Points on a hilly landscape, in no order, each with its height.
From any point a climber takes the steepest step (rise divided by distance) to one of its 2 nearest points. It stops when none of these is higher. Distance is the straight distance between rows; heights are no part of it.
zipil (h 26.5): [135, 173, 129, 107, 111,  91, 119, 139, 101, 132, 138, 105,  98, 156, 139,
 109, 109, 109,  99, 153, 104, 124, 116, 125, 113, 144, 150, 106, 117, 136,
 139, 105, 146, 119, 148, 163, 112, 120, 138, 130, 114,  96, 128, 118, 148,
 128, 153, 149, 126, 104, 113,  73, 110]
gud (h 49.0): [115, 183, 105, 106, 133, 128, 135, 119, 131, 161, 125, 134, 141,  99, 166,
 118, 126, 129, 150, 158, 128, 151, 140, 128, 160, 114, 123, 138, 136, 136,
  93,  81, 152, 146, 124, 112, 116, 174, 121,  78,  92, 123, 112, 103, 173,
 148, 101, 143, 131,  96,  90,  93, 153]
puna (h 21.0): [110, 115, 181,  84, 150,  91, 114, 159, 125, 139, 134,  90, 106, 133, 124,
 108, 106,  82, 108, 133, 146, 120, 130, 124, 125, 131, 136, 106, 111, 143,
 157, 153, 154, 124, 151, 164, 121, 121, 141,  85, 122, 112, 122, 156, 126,
 159, 130, 162, 135, 124, 135,  82, 138]
tized (h 27.7): [131, 133, 142, 140, 136, 123, 146, 128, 118, 132, 142, 122, 105, 146, 143,
  97, 132, 107, 108, 131, 102, 112, 132, 117, 130, 126, 118,  81, 140, 116,
 148, 134, 173, 116, 149, 160, 160, 150, 124, 137, 113,  96, 115, 128, 118,
 131, 167, 129, 152, 110, 128,  63, 120]
zovet (h 54.9): [114, 182, 126, 129, 144, 147, 133, 133, 141, 153, 138, 131, 124,  95, 165,
 115, 137, 154, 158, 142, 105, 144, 146, 114, 168, 109, 116, 125, 135, 125,
  99,  97, 173, 134, 129, 113, 125, 194, 125,  91, 100, 112, 109, 113, 164,
 157, 115, 130, 104, 104, 106,  79, 157]
zover (h 45.6): [122,  84, 140, 139, 146, 140, 150, 113, 148, 116, 132, 150, 133, 137, 120,
 122, 140, 122, 134, 116, 145, 116, 119, 121, 132, 124,  96, 114, 149, 117,
 143, 161, 147, 121, 129, 128, 156, 137, 114, 128, 125, 129, 127, 136,  96,
 120, 144, 118, 157, 134, 140, 124, 137]
Tob (h 44.4): [159, 147, 145, 112, 134, 121, 100, 141, 100, 143, 114, 132, 120,  87, 146,
 155,  87, 139, 117, 204, 175, 150,  99, 126, 143, 110, 180, 166,  94, 150,
 124, 103, 145, 135, 128, 101,  88, 124, 196, 141, 135, 130, 138, 106, 185,
 138, 105, 136, 130, 149, 112, 131, 135]
Totez (h 54.7): [ 81, 108, 154, 128, 128, 120, 131, 140, 130, 130, 133,  92, 120, 160,  97,
 119, 151, 100, 143,  63,  94, 108, 164, 121, 101, 126, 111, 112, 123, 112,
 127, 155, 105, 126, 133, 158, 143, 118, 111,  90, 149, 125, 113, 175, 109,
 138, 153, 137, 105, 137, 158, 108, 120]
git (h 48.3): [110, 129, 121, 111, 109,  95, 127, 126, 117, 122, 119,  91, 122, 150, 117,
 122, 121, 103, 141, 100, 129, 129, 137, 140, 100, 143, 146, 156, 102, 135,
 124, 120,  71, 147, 124, 153, 108,  89, 117,  91, 135, 142, 119, 147, 139,
 114, 117, 155, 106, 130, 133, 138, 118]
Ranar (h 63.8): [110, 130, 163, 121, 144, 139, 125, 154, 130, 142, 123,  96, 134, 131, 109,
 132, 135, 131, 110, 106,  98, 113, 151, 119, 132, 126, 119,  74, 147, 123,
 122, 129, 143, 133, 126, 148, 161, 145, 113, 107, 129, 107, 121, 155, 121,
 162, 146, 141, 114, 139, 135,  81, 144]
vuko (h 24.6): [137, 177, 134, 135, 113, 116, 113, 147, 110, 133, 131, 106,  95, 149, 135,
 117, 128, 126,  98, 137,  71, 119, 131, 122, 112, 145, 153,  95, 120, 129,
 131, 108, 142, 107, 150, 155, 127, 133, 149, 157, 119,  88, 131, 121, 147,
 124, 166, 138, 110, 119, 117,  73, 104]
med (h 62.5): [142, 129, 134,  87, 146,  96, 120, 133, 123, 150, 122, 123, 148, 102, 155,
 131, 100, 106, 131, 178, 196, 142, 112, 148, 149, 122, 134, 147, 139, 156,
 133, 104, 152, 160, 122, 121, 121, 129, 122,  81, 105, 129, 133, 124, 152,
 159,  83, 149, 156, 114, 101, 114, 170]
tem (h 61.0): [104, 172, 136, 147, 137, 151, 133, 143, 128, 146, 141, 117, 121, 115, 140,
 123, 153, 155, 138, 117,  66, 137, 156, 112, 150, 124, 121, 109, 132, 119,
  94, 102, 164, 127, 126, 127, 132, 180, 122, 109, 117, 112, 112, 133, 154,
 158, 137, 129,  87, 118, 117,  73, 141]
dipe (h 13.8): [110, 126, 180, 123, 127, 122,  95, 163, 116, 124, 134, 105,  90, 145, 103,
 127, 133, 120,  87, 115,  75, 105, 138, 115, 116, 138, 153,  82, 111, 125,
 151, 158, 151,  86, 157, 159, 126, 130, 165, 160, 145,  88, 130, 152, 115,
 137, 183, 141, 110, 137, 166,  77,  98]
pipan (h 39.4): [165, 164,  69, 137,  80, 118, 119,  96, 118, 117, 106, 125, 138, 140, 142,
 144, 108, 141, 111, 132, 128, 148, 108, 148, 118, 149, 151, 150, 125, 131,
 110, 100,  82, 138, 116, 110, 116,  94, 115, 176, 128, 154, 145,  97, 146,
  96, 115, 128, 136, 127,  99, 179, 107]
Nasu (h 32.6): [115, 123, 108, 162, 108, 164, 123, 124, 142, 101, 133, 127, 137, 142,  91,
 150, 163, 148, 145,  68,  76, 112, 155, 123, 115, 141, 118, 123, 131,  98,
 113, 146,  78, 115, 119, 120, 140, 108, 110, 161, 154, 138, 135, 142, 109,
 117, 139, 102,  84, 150, 149, 180, 115]
far (h 20.4): [106, 149, 128, 161, 107, 117, 133, 137, 113, 116, 137, 116,  92, 152, 110,
 123, 145, 126, 145,  99,  67, 124, 153, 118, 103, 131, 143, 135,  98, 115,
 118, 133, 103, 110, 151, 132, 111, 118, 149, 140, 145, 106, 118, 138, 133,
 114, 164, 126,  85, 132, 152, 124,  99]
guzu (h 30.0): [123,  82, 161, 103, 140, 135,  99, 153, 129, 124, 115, 117, 136, 122,  91,
 160, 113, 126, 124, 117, 173, 128, 126, 141, 124, 118, 153, 153, 104, 148,
 139, 149,  92, 137, 114, 114, 115,  93, 151, 115, 159, 144, 142, 166, 129,
 155, 105, 143, 105, 158, 162, 175, 144]
met (h 37.2): [154, 134, 160, 116, 141, 131, 104, 153, 110, 139, 130, 147, 119,  91, 137,
 149, 108, 145, 115, 197, 164, 137, 108, 119, 150, 103, 162, 139, 104, 146,
 139, 116, 170, 122, 131, 103, 109, 141, 182, 145, 124, 112, 142, 113, 167,
 152, 118, 130, 119, 137, 125, 116, 141]
kika (h 42.1): [106, 105, 137, 152, 149, 161, 156, 121, 150, 119, 128, 145, 148, 136, 114,
 120, 163, 142, 149,  88, 115, 109, 142, 120, 143, 136,  77, 109, 163, 107,
 122, 149, 136, 119, 119, 129, 161, 156,  92, 122, 136, 128, 119, 138,  92,
 122, 130, 108, 136, 134, 146, 129, 132]
Movib (h 39.0): [108,  72, 133, 128, 156, 158, 139, 121, 160, 103, 114, 137, 167, 131, 100,
 132, 148, 144, 147,  91, 161, 105, 126, 129, 133, 130,  87, 124, 171, 118,
 123, 155, 101, 134,  94, 115, 156, 132,  86, 114, 148, 153, 138, 155,  84,
 123, 109, 107, 146, 154, 142, 171, 142]
Sezis (h 30.4): [136, 134, 152, 139, 148, 159, 120, 152, 131, 137, 133, 146, 125,  90, 130,
 152, 130, 164, 128, 157, 140, 138, 124, 115, 158, 104, 145, 130, 119, 133,
 121, 123, 169, 124, 124, 102, 128, 161, 160, 133, 124, 116, 134, 119, 160,
 155, 120, 127, 112, 142, 130, 117, 152]
rap (h 24.2): [136, 190, 124, 108, 110,  93, 114, 142, 102, 141, 123, 107, 105, 129, 155,
 118, 106, 121, 109, 173, 123, 133, 115, 125, 126, 132, 161, 126, 113, 149,
 131,  99, 146, 126, 141, 141, 106, 129, 156, 123, 107, 110, 129, 109, 172,
 130, 129, 151, 122, 114, 103,  83, 118]
Sal (h 52.4): [105, 131, 132, 105, 125,  99, 126, 138, 126, 138, 125,  92, 123, 144, 124,
 112, 121, 100, 131, 109, 133, 124, 133, 137, 110, 131, 127, 132, 119, 138,
 125, 123, 110, 140, 122, 152, 123, 111, 113,  84, 121, 129, 115, 148, 137,
 136, 125, 157, 119, 119, 129, 109, 139]
Ponut (h 64.9): [117, 162, 150, 143, 141, 160, 116, 146, 129, 143, 141, 101, 124, 119, 124,
 137, 143, 154, 114, 116,  68, 124, 152, 115, 143, 128, 123,  72, 145, 124,
 107, 114, 156, 127, 127, 141, 157, 171, 121, 116, 118,  98, 113, 145, 140,
 167, 147, 130,  98, 131, 127,  72, 138]
gafi (h 18.4): [152, 158, 100, 125, 118, 101, 146, 115, 103, 144, 141, 150, 115, 126, 171,
 110, 107, 116, 132, 181, 142, 148, 106, 127, 122, 117, 147, 159, 105, 136,
 141, 112, 151, 127, 152, 131,  98, 124, 156, 131, 103, 124, 117,  85, 156,
 104, 131, 137, 149,  99, 110, 111, 110]
lazop (h 29.4): [142, 152, 121, 131, 119, 114, 131, 123, 118, 134, 129, 112, 113, 151, 144,
 111, 123, 108,  92, 138,  90, 119, 121, 131, 121, 145, 122,  78, 153, 127,
 146, 113, 163, 121, 146, 162, 161, 137, 110, 149,  99,  97, 121, 112, 118,
 119, 155, 131, 162, 102, 103,  68, 121]
Sutel (h 24.3): [147, 195, 110, 150, 107, 153, 114, 123, 124, 147, 132, 135, 127,  87, 143,
 153, 123, 180, 140, 148,  94, 158, 138, 123, 152, 126, 153, 149, 113, 129,
  96,  76, 128, 128, 123,  92, 103, 159, 148, 141, 122, 132, 124,  98, 193,
 140, 114, 128,  88, 125,  93, 127, 133]
Zuv (h 14.4): [127,  95, 165, 101, 155,  96, 133, 136, 123, 146, 134, 126, 120, 113, 139,
 108, 106,  84, 139, 158, 189, 127, 113, 125, 126,  98, 132, 159, 100, 139,
 154, 149, 159, 132, 147, 139, 107, 122, 151,  82, 116, 132, 113, 130, 146,
 147, 114, 146, 147, 114, 138, 106, 142]
Rin (h 24.1): [ 95,  80, 167, 120, 129, 135, 110, 151, 139, 122, 133, 110, 123, 140,  73,
 148, 137, 123, 140,  80, 122, 115, 147, 124, 114, 121, 139, 132,  97, 129,
 142, 177,  84, 116, 136, 124, 123,  97, 148, 121, 167, 137, 129, 178, 108,
 146, 131, 138,  86, 157, 179, 162, 124]
lelim (h 20.8): [ 92, 115, 169, 141, 124, 147, 103, 165, 124, 120, 130, 101, 105, 146,  77,
 145, 145, 140, 128,  79,  86, 109, 154, 123, 106, 124, 145, 119,  93, 129,
 120, 161, 103, 106, 135, 131, 127, 110, 154, 136, 161, 115, 131, 167, 111,
 142, 159, 126,  72, 157, 176, 141, 107]
veg (h 50.0): [146,  68, 120, 134, 148, 136, 140, 105, 147, 114, 129, 165, 145, 126, 130,
 122, 130, 124, 123, 136, 179, 124,  98, 134, 127, 117, 110, 127, 141, 126,
 150, 169, 135, 123, 121, 120, 147, 111, 123, 154, 133, 144, 137, 122,  82,
 108, 132, 107, 173, 136, 137, 166, 132]
Firol (h 57.0): [129, 167,  98, 136, 128, 143, 139, 112, 132, 132, 124, 135, 141, 123, 144,
 117, 140, 143, 124, 131, 106, 132, 130, 130, 147, 138, 110, 107, 157, 124,
 109,  97, 143, 134, 118, 122, 147, 152, 102, 127, 109, 133, 122, 106, 140,
 123, 117, 122, 134, 117, 101, 110, 142]
Vidad (h 54.2): [168, 109, 117, 168, 128, 169, 140, 116, 139, 105, 142, 195, 128, 109, 125,
 156, 143, 167, 133, 150, 140, 138, 102, 116, 135, 117, 139, 135, 117, 122,
 134, 152, 135, 106, 131,  83, 136, 125, 160, 204, 140, 134, 148,  98, 109,
 111, 138,  87, 123, 146, 141, 177, 114]
Bagi (h 35.6): [161, 152,  87, 168, 106, 143, 135, 117, 129, 115, 136, 157, 120, 133, 133,
 141, 135, 157, 119, 133,  91, 134, 121, 122, 120, 147, 141, 121, 131, 109,
 127, 122, 115, 112, 131, 108, 134, 123, 133, 202, 125, 124, 140,  88, 118,
  92, 152,  92, 124, 128, 116, 162, 100]
tilip (h 17.9): [ 86, 130, 165, 135, 119, 114, 114, 154, 113, 126, 142,  98,  86, 160,  92,
 124, 141, 115, 134,  89,  76, 117, 151, 115, 100, 120, 144, 131,  93, 128,
 135, 157, 104, 101, 154, 153, 109, 122, 161, 123, 152, 104, 117, 165, 118,
 134, 170, 138,  81, 138, 168, 107,  91]
nugi (h 31.2): [152, 162,  98, 149, 109, 120, 137, 123, 122, 123, 130, 122, 110, 160, 137,
 115, 131, 122, 101, 127,  75, 122, 128, 126, 107, 153, 126,  96, 146, 118,
 139, 116, 141, 117, 142, 146, 156, 123, 114, 173, 110, 104, 132, 101, 115,
  96, 161, 124, 155, 110, 104, 100, 108]
Tozu (h 37.7): [179, 158,  76, 150,  95, 135, 120, 107, 130, 112, 123, 151, 127, 128, 140,
 143, 115, 151, 108, 145, 119, 141, 100, 142, 117, 143, 150, 137, 130, 125,
 122, 114, 100, 123, 123, 103, 126, 102, 136, 203, 127, 139, 149,  83, 127,
  91, 128, 106, 141, 135, 110, 180, 105]
Dodi (h 27.0): [116,  79, 157, 131, 133, 146, 108, 148, 140, 113, 128, 134, 131, 130,  81,
 165, 133, 133, 136,  97, 145, 121, 132, 134, 115, 108, 151, 148,  89, 140,
 133, 173,  84, 121, 119, 110, 110,  93, 159, 133, 159, 146, 140, 165, 111,
 142, 120, 132,  89, 169, 175, 177, 128]
lume (h 22.8): [125, 173, 116, 149, 106, 121, 127, 131, 112, 131, 133, 110,  97, 143, 124,
 120, 136, 140, 125, 115,  67, 133, 141, 118, 113, 144, 137, 113, 116, 122,
 114, 106, 121, 114, 138, 141, 125, 131, 137, 143, 122, 112, 118, 125, 140,
 112, 156, 128, 102, 118, 128, 103, 105]
vem (h 15.8): [104, 134, 177, 124, 136, 112, 113, 166, 118, 134, 136, 104,  94, 147, 107,
 121, 128, 120, 118, 115,  97, 113, 138, 114, 115, 122, 150, 117,  93, 133,
 137, 151, 133, 105, 154, 147, 114, 125, 168, 116, 141, 112, 118, 158, 127,
 142, 163, 147,  95, 131, 165,  93, 114]
badad (h 59.6): [ 84, 123, 173, 133, 139, 127, 124, 148, 131, 145, 134,  94, 118, 135, 114,
 115, 149, 121, 139,  89,  83, 112, 162, 111, 128, 115, 116, 104, 131, 122,
 122, 146, 138, 124, 132, 152, 137, 147, 115,  83, 136, 111, 108, 166, 129,
 157, 154, 146, 100, 128, 155,  76, 135]
nemez (h 34.6): [105,  83, 127,  92, 137, 129, 118, 131, 137, 109, 111, 101, 174, 133, 104,
 141, 131, 121, 139,  93, 175, 119, 135, 147, 121, 137, 107, 142, 144, 133,
 125, 132,  78, 158,  93, 129, 135, 105,  82,  78, 149, 158, 138, 168, 107,
 144,  88, 136, 127, 146, 137, 176, 160]
zekis (h 6.0): [138,  67, 160,  85, 170, 112, 117, 134, 139, 140, 122, 130, 138, 105, 141,
 129,  99,  93, 123, 174, 225, 119,  99, 137, 144, 114, 105, 123, 145, 142,
 155, 146, 172, 149, 121, 127, 136, 139, 127,  88, 116, 132, 131, 141, 108,
 177,  89, 138, 173, 119, 110, 116, 169]
gosis (h 54.4): [112, 183,  92, 141, 124, 153, 148, 108, 139, 130, 128, 124, 154, 124, 137,
 116, 155, 154, 137, 104,  72, 127, 157, 126, 146, 152,  90, 105, 172, 111,
  99,  86, 131, 134, 116, 134, 151, 166,  80, 123, 123, 128, 119, 117, 136,
 119, 114, 114, 125, 118,  96, 118, 136]
Ker (h 10.5): [121,  92, 143,  93, 153,  90, 153, 120, 132, 145, 132, 139, 124, 119, 169,
  89, 106,  67, 150, 172, 198, 133, 104, 132, 127, 104, 109, 167, 122, 137,
 145, 137, 174, 147, 142, 141, 111, 129, 130,  73, 105, 143, 110, 115, 132,
 140, 108, 137, 173,  96, 120,  95, 148]
Gose (h 7.8): [136,  88, 144,  83, 167, 107, 142, 123, 140, 136, 129, 146, 134, 111, 159,
 108, 105,  84, 134, 172, 215, 128,  99, 134, 141, 108, 102, 134, 145, 145,
 153, 140, 179, 147, 130, 133, 133, 135, 121,  92,  98, 141, 121, 124, 114,
 145, 100, 126, 185, 106, 110, 104, 153]
Zat (h 59.2): [166,  85, 110, 172, 132, 159, 153,  98, 150, 101, 140, 206, 134, 115, 130,
 130, 146, 156, 122, 142, 148, 132, 100, 117, 144, 123, 109, 120, 144, 110,
 144, 163, 152, 107, 132, 100, 156, 132, 145, 198, 133, 137, 143,  94,  85,
  97, 149,  86, 163, 132, 134, 162, 116]
Tadel (h 48.2): [166,  91,  83, 149, 123, 150, 131,  93, 138,  95, 119, 180, 155, 122, 133,
 146, 124, 156, 115, 141, 165, 144, 101, 140, 125, 128, 125, 141, 143, 124,
 127, 135, 104, 133, 111,  95, 134, 103, 122, 185, 144, 163, 151,  92,  96,
  95, 114,  88, 159, 144, 122, 209, 122]
rase (h 50.6): [174, 108,  97, 172, 120, 163, 130, 107, 141,  92, 132, 188, 139, 115, 123,
 161, 132, 167, 125, 137, 134, 145, 105, 136, 128, 122, 142, 154, 120, 120,
 118, 143, 102, 125, 124,  82, 121, 101, 150, 204, 147, 146, 150, 100, 108,
  99, 134,  90, 133, 149, 130, 202, 109]
zako (h 54.1): [156,  72, 118, 149, 136, 137, 156, 102, 148, 116, 142, 195, 128, 121, 140,
 122, 134, 129, 138, 151, 175, 128,  99, 118, 133, 105, 106, 144, 131, 118,
 150, 162, 158, 110, 131, 115, 142, 127, 146, 162, 122, 138, 132, 101,  92,
 106, 136, 100, 172, 124, 148, 153, 120]
motog (h 41.2): [147, 156,  79, 123,  91, 110, 117, 110, 117, 115, 107, 103, 145, 140, 127,
 139, 121, 127, 116, 114, 122, 130, 120, 155, 114, 152, 142, 137, 130, 137,
 111, 102,  70, 143, 110, 127, 116,  92,  99, 143, 130, 153, 142, 114, 137,
 103, 107, 134, 126, 129,  98, 172, 114]
kol (h 56.1): [153, 121, 127,  79, 141,  94, 111, 123, 124, 135, 122, 119, 144, 112, 147,
 137,  90, 108,  95, 180, 195, 135,  94, 147, 135, 135, 139, 130, 138, 158,
 147, 106, 140, 157, 122, 136, 128, 114, 128, 111, 111, 134, 142, 118, 131,
 143,  94, 143, 167, 113,  99, 127, 146]
denol (h 18.0): [117,  90, 182,  70, 156,  94, 119, 152, 126, 151, 130, 105, 116, 122, 126,
 117,  99,  83, 132, 148, 192, 119, 121, 124, 127, 113, 125, 136, 109, 142,
 160, 154, 145, 139, 138, 147, 115, 122, 139,  73, 125, 132, 120, 157, 132,
 163, 110, 159, 133, 122, 141, 104, 158]
Fifol (h 57.7): [110, 128, 127, 103, 134, 101, 145, 128, 132, 141, 126, 107, 141, 143, 145,
 105, 124,  98, 136, 127, 144, 119, 124, 142, 132, 132, 109, 123, 151, 134,
 128, 110, 134, 149, 126, 148, 135, 124,  95,  81, 109, 136, 120, 134, 125,
 131, 114, 142, 151, 106, 110,  97, 144]
ribeg (h 36.7): [114,  76, 145, 100, 155, 135, 126, 132, 150, 127, 107, 104, 166, 137, 103,
 130, 136, 116, 118, 106, 174, 109, 126, 136, 128, 138,  97, 111, 167, 133,
 135, 146, 103, 153,  98, 136, 155, 123,  83,  98, 142, 151, 136, 157,  86,
 144, 102, 133, 143, 145, 133, 156, 153]
danug (h 4.0): [140,  70, 163,  84, 168, 130, 107, 144, 139, 136, 120, 127, 142, 106, 115,
 150, 106, 120, 111, 159, 216, 127, 112, 132, 143, 111, 134, 129, 129, 148,
 150, 152, 147, 143, 114, 114, 134, 125, 143, 112, 134, 137, 145, 146, 109,
 170, 102, 136, 144, 144, 132, 145, 167]
risor (h 15.3): [ 95, 126, 130, 167, 122, 147, 152, 123, 134, 129, 141, 139, 115, 135, 126,
 108, 169, 141, 165,  82,  74, 129, 156, 105, 127, 122, 105, 130, 122, 110,
 111, 136, 121, 114, 140, 131, 127, 153, 123, 115, 136, 118, 112, 137, 123,
 114, 152, 110, 101, 128, 155, 123, 119]
viv (h 53.7): [125, 148, 123,  99, 144, 114, 133, 120, 131, 152, 121, 136, 144,  93, 169,
 114, 109, 114, 156, 177, 172, 146, 124, 140, 161, 114, 124, 159, 146, 137,
 111,  90, 172, 153, 124, 114, 108, 160, 119,  71,  91, 138, 117, 106, 169,
 147,  86, 138, 158,  93,  97, 101, 161]
perum (h 58.5): [149, 120,  98, 116, 133, 120, 143, 102, 127, 129, 121, 162, 158, 100, 158,
 124, 113, 124, 141, 167, 186, 150, 110, 145, 141, 117, 117, 175, 134, 141,
 121, 109, 134, 151, 118, 105, 110, 134, 118, 115, 113, 154, 132,  99, 144,
 108,  91, 120, 172, 115, 114, 160, 141]
lum (h 17.6): [ 96, 131, 122, 179, 103, 141, 146, 118, 125, 112, 145, 136, 105, 143, 112,
 124, 167, 138, 171,  74,  64, 125, 168, 102, 110, 127, 118, 154, 102,  98,
 103, 148,  91, 112, 132, 120, 113, 129, 135, 137, 152, 121, 109, 150, 122,
 108, 154, 108,  71, 139, 160, 144,  97]
rola (h 60.8): [125, 174,  81, 147,  87,  93, 138, 105, 106, 128, 128, 129, 100, 148, 148,
 105, 124, 116, 154, 121,  96, 143, 140, 134,  98, 137, 142, 175, 105, 120,
 121, 106,  84, 123, 149, 133,  86, 108, 135, 131, 130, 131, 114, 103, 145,
  79, 140, 136, 117, 106, 118, 148,  83]
tasa (h 37.3): [109,  83, 129, 145, 137, 176, 122, 126, 152, 105, 112, 128, 169, 136,  90,
 147, 155, 157, 131,  82, 122, 106, 138, 132, 129, 137,  93, 106, 163, 111,
 129, 150,  91, 123, 103, 122, 165, 124,  83, 134, 155, 142, 135, 154,  77,
 120, 115, 107, 129, 164, 147, 174, 133]
nalu (h 13.7): [114, 133, 134, 181, 127, 163, 154, 126, 142, 125, 147, 155, 114, 117, 123,
 120, 170, 156, 150, 100,  67, 131, 149, 103, 137, 123, 106, 127, 131,  94,
 120, 134, 151, 108, 131, 121, 144, 171, 133, 154, 140, 117, 120, 128, 123,
 124, 160, 101, 106, 127, 139, 116, 122]
ledeb (h 12.4): [118, 111, 168, 117, 119, 103,  98, 148, 113, 120, 138, 109,  83, 159, 110,
 124, 122,  89,  95, 111, 102, 106, 129, 117, 104, 132, 155,  99,  97, 133,
 170, 173, 141,  84, 171, 161, 130, 116, 173, 163, 151, 100, 134, 148,  94,
 124, 180, 142, 133, 133, 161,  95,  92]
Nilon (h 33.1): [152, 140, 103, 155, 109, 131, 139, 118, 132, 111, 132, 136, 121, 153, 127,
 126, 131, 130, 100, 125, 102, 131, 115, 136, 118, 149, 130, 101, 142, 116,
 143, 131, 123, 115, 130, 140, 149, 115, 123, 181, 122, 113, 140,  99, 106,
 104, 156, 111, 142, 122, 119, 140, 111]
Lur (h 43.6): [136, 135,  86, 111, 107, 127, 128, 118, 133, 113, 110, 106, 153, 148, 124,
 133, 130, 129, 119, 103, 129, 129, 131, 146, 120, 157, 118, 120, 160, 130,
 120, 108,  84, 141, 102, 138, 146, 104,  73, 125, 129, 148, 134, 129, 121,
 108, 107, 127, 139, 129, 110, 163, 135]
siz (h 54.5): [106, 159,  99, 132,  86,  87, 130, 114, 102, 118, 117, 107, 114, 147, 141,
 113, 115, 109, 156, 116, 124, 133, 135, 137,  97, 135, 153, 183,  88, 129,
 116, 115,  67, 138, 136, 130,  73,  98, 134, 106, 134, 144, 120, 128, 158,
  99, 124, 149, 106, 126, 127, 150,  97]
Kif (h 46.3): [161, 121,  82, 141, 131, 159, 141,  84, 146, 106, 124, 173, 161, 112, 142,
 140, 134, 166, 142, 125, 153, 141, 120, 146, 146, 134, 113, 158, 150, 124,
 105, 117, 103, 141, 102,  91, 125, 119, 103, 161, 138, 157, 138,  99, 122,
  91,  91,  96, 153, 134, 115, 213, 123]
domoz (h 46.4): [105, 120,  99, 135, 114, 131, 153, 109, 132, 119, 115, 111, 151, 156, 120,
 113, 148, 122, 143,  80, 107, 117, 148, 133, 121, 152,  91, 123, 161, 117,
 119, 123,  98, 141, 114, 143, 140, 115,  74, 111, 127, 142, 124, 140, 105,
  98, 124, 120, 140, 130, 127, 141, 125]
buka (h 26.6): [139, 166, 127, 139, 126, 150, 112, 141, 122, 144, 128, 133, 135, 107, 128,
 156, 125, 173, 127, 148, 116, 147, 127, 120, 154, 122, 147, 130, 122, 139,
 102,  97, 135, 134, 114, 101, 117, 146, 141, 139, 124, 120, 140, 120, 170,
 148, 113, 127, 104, 140, 121, 130, 141]
gizi (h 25.5): [130, 106, 175, 122, 146, 129, 118, 152, 127, 138, 138, 115, 110, 138, 126,
 110, 119, 109,  92, 136, 120, 100, 121, 119, 135, 129, 120,  64, 137, 119,
 169, 158, 192, 110, 154, 163, 163, 155, 140, 135, 124,  89, 120, 151, 107,
 156, 168, 143, 154, 128, 139,  57, 132]
Pokar (h 23.6): [124,  94, 186,  94, 148, 112, 112, 150, 122, 142, 131, 101, 108, 140, 108,
 123, 107,  97,  78, 131, 132, 105, 123, 112, 130, 133, 133,  83, 118, 139,
 172, 163, 170, 110, 149, 167, 146, 131, 143, 125, 128, 103, 128, 163, 105,
 162, 158, 158, 142, 128, 147,  78, 131]
babis (h 61.3): [143, 183,  85, 134, 113, 123, 133, 116, 118, 142, 124, 134, 132, 121, 159,
 119, 123, 137, 132, 144, 108, 142, 126, 131, 136, 138, 134, 138, 129, 129,
 109,  87, 125, 130, 126, 121, 117, 136, 115, 134, 105, 133, 124, 100, 155,
 106, 119, 126, 125, 107, 103, 128, 122]
roga (h 54.8): [150, 134, 103, 114, 142, 134, 127, 105, 125, 140, 116, 159, 157,  77, 165,
 136, 110, 137, 140, 183, 191, 157, 117, 143, 157, 108, 131, 172, 142, 140,
 110,  95, 152, 150, 105,  91, 106, 147, 135, 115, 109, 154, 135,  93, 155,
 135,  78, 123, 165, 117,  94, 151, 154]
gugaf (h 21.1): [153, 161, 121, 108, 121,  90, 137, 127, 104, 149, 139, 136, 106, 118, 168,
 102,  94, 107, 119, 192, 137, 143, 112, 123, 133, 121, 146, 129, 113, 143,
 142, 106, 176, 128, 151, 147, 103, 129, 151, 119,  94, 106, 122,  98, 162,
 118, 131, 149, 151,  98, 104,  82, 114]
lotud (h 32.4): [116,  75, 138, 108, 133, 136, 110, 136, 136, 115, 117, 113, 154, 128,  92,
 155, 120, 134, 136, 103, 179, 125, 128, 146, 122, 122, 139, 152, 122, 144,
 129, 138,  73, 153,  96, 110, 126,  91, 114, 113, 155, 160, 144, 171, 121,
 143,  94, 136, 107, 157, 148, 191, 151]
Bim (h 29.9): [131, 145, 120, 162, 112, 158, 132, 128, 136, 112, 139, 133, 130, 128, 104,
 150, 152, 157, 131,  97,  83, 128, 145, 126, 123, 139, 132, 119, 130, 111,
 116, 129,  99, 112, 116, 113, 140, 129, 125, 161, 137, 125, 134, 130, 122,
 120, 141, 108,  94, 143, 134, 153, 120]
Rakeb (h 50.2): [ 90, 106, 132, 141, 118, 128, 152, 123, 131, 120, 128, 102, 133, 156, 109,
 111, 160, 111, 149,  56,  89, 107, 164, 127, 105, 143,  91, 113, 143, 104,
 119, 139, 102, 125, 121, 160, 139, 118,  86,  95, 146, 136, 116, 154, 103,
 114, 137, 119, 115, 130, 146, 121, 124]
kur (h 35.3): [113,  93, 129, 142, 119, 165, 115, 135, 149, 107, 119, 114, 155, 141,  77,
 162, 154, 152, 132,  74, 111, 110, 150, 131, 119, 134, 117, 121, 136, 113,
 122, 152,  75, 125, 108, 120, 150, 107, 101, 137, 161, 139, 138, 161,  90,
 132, 127, 114,  98, 160, 151, 178, 126]
sud (h 64.3): [127, 120, 104, 108, 136, 122, 149, 107, 142, 131, 120, 138, 154, 123, 151,
 119, 125, 115, 146, 131, 165, 132, 124, 142, 135, 128, 105, 147, 156, 133,
 122, 114, 129, 147, 106, 124, 125, 127,  94,  99, 108, 149, 122, 118, 126,
 119,  99, 127, 162, 117, 110, 142, 144]
pavom (h 66.4): [138, 183,  84, 148,  94, 115, 139, 109, 104, 134, 126, 143, 117, 135, 141,
 116, 124, 142, 140, 140,  91, 151, 130, 129, 116, 140, 144, 149, 116, 128,
 115, 101, 107, 126, 144, 117,  98, 126, 134, 154, 125, 138, 127,  90, 160,
  90, 137, 129, 115, 109, 110, 140,  88]
nobiz (h 50.3): [163, 160, 108, 117, 126, 121, 114, 117, 107, 147, 111, 148, 140,  84, 153,
 149,  88, 141, 118, 195, 169, 161, 106, 137, 149, 114, 161, 168, 119, 143,
 109,  85, 143, 151, 120,  93,  98, 136, 161, 137, 115, 140, 142,  95, 180,
 133,  88, 143, 143, 127,  96, 140, 141]

For each start below, name the point where the climber stops.
lelim -> Movib
risor -> zipil
danug -> Ponut
Sezis -> sud
kika -> Zat
Zuv -> Ponut
lazop -> Ponut
motog -> Ponut
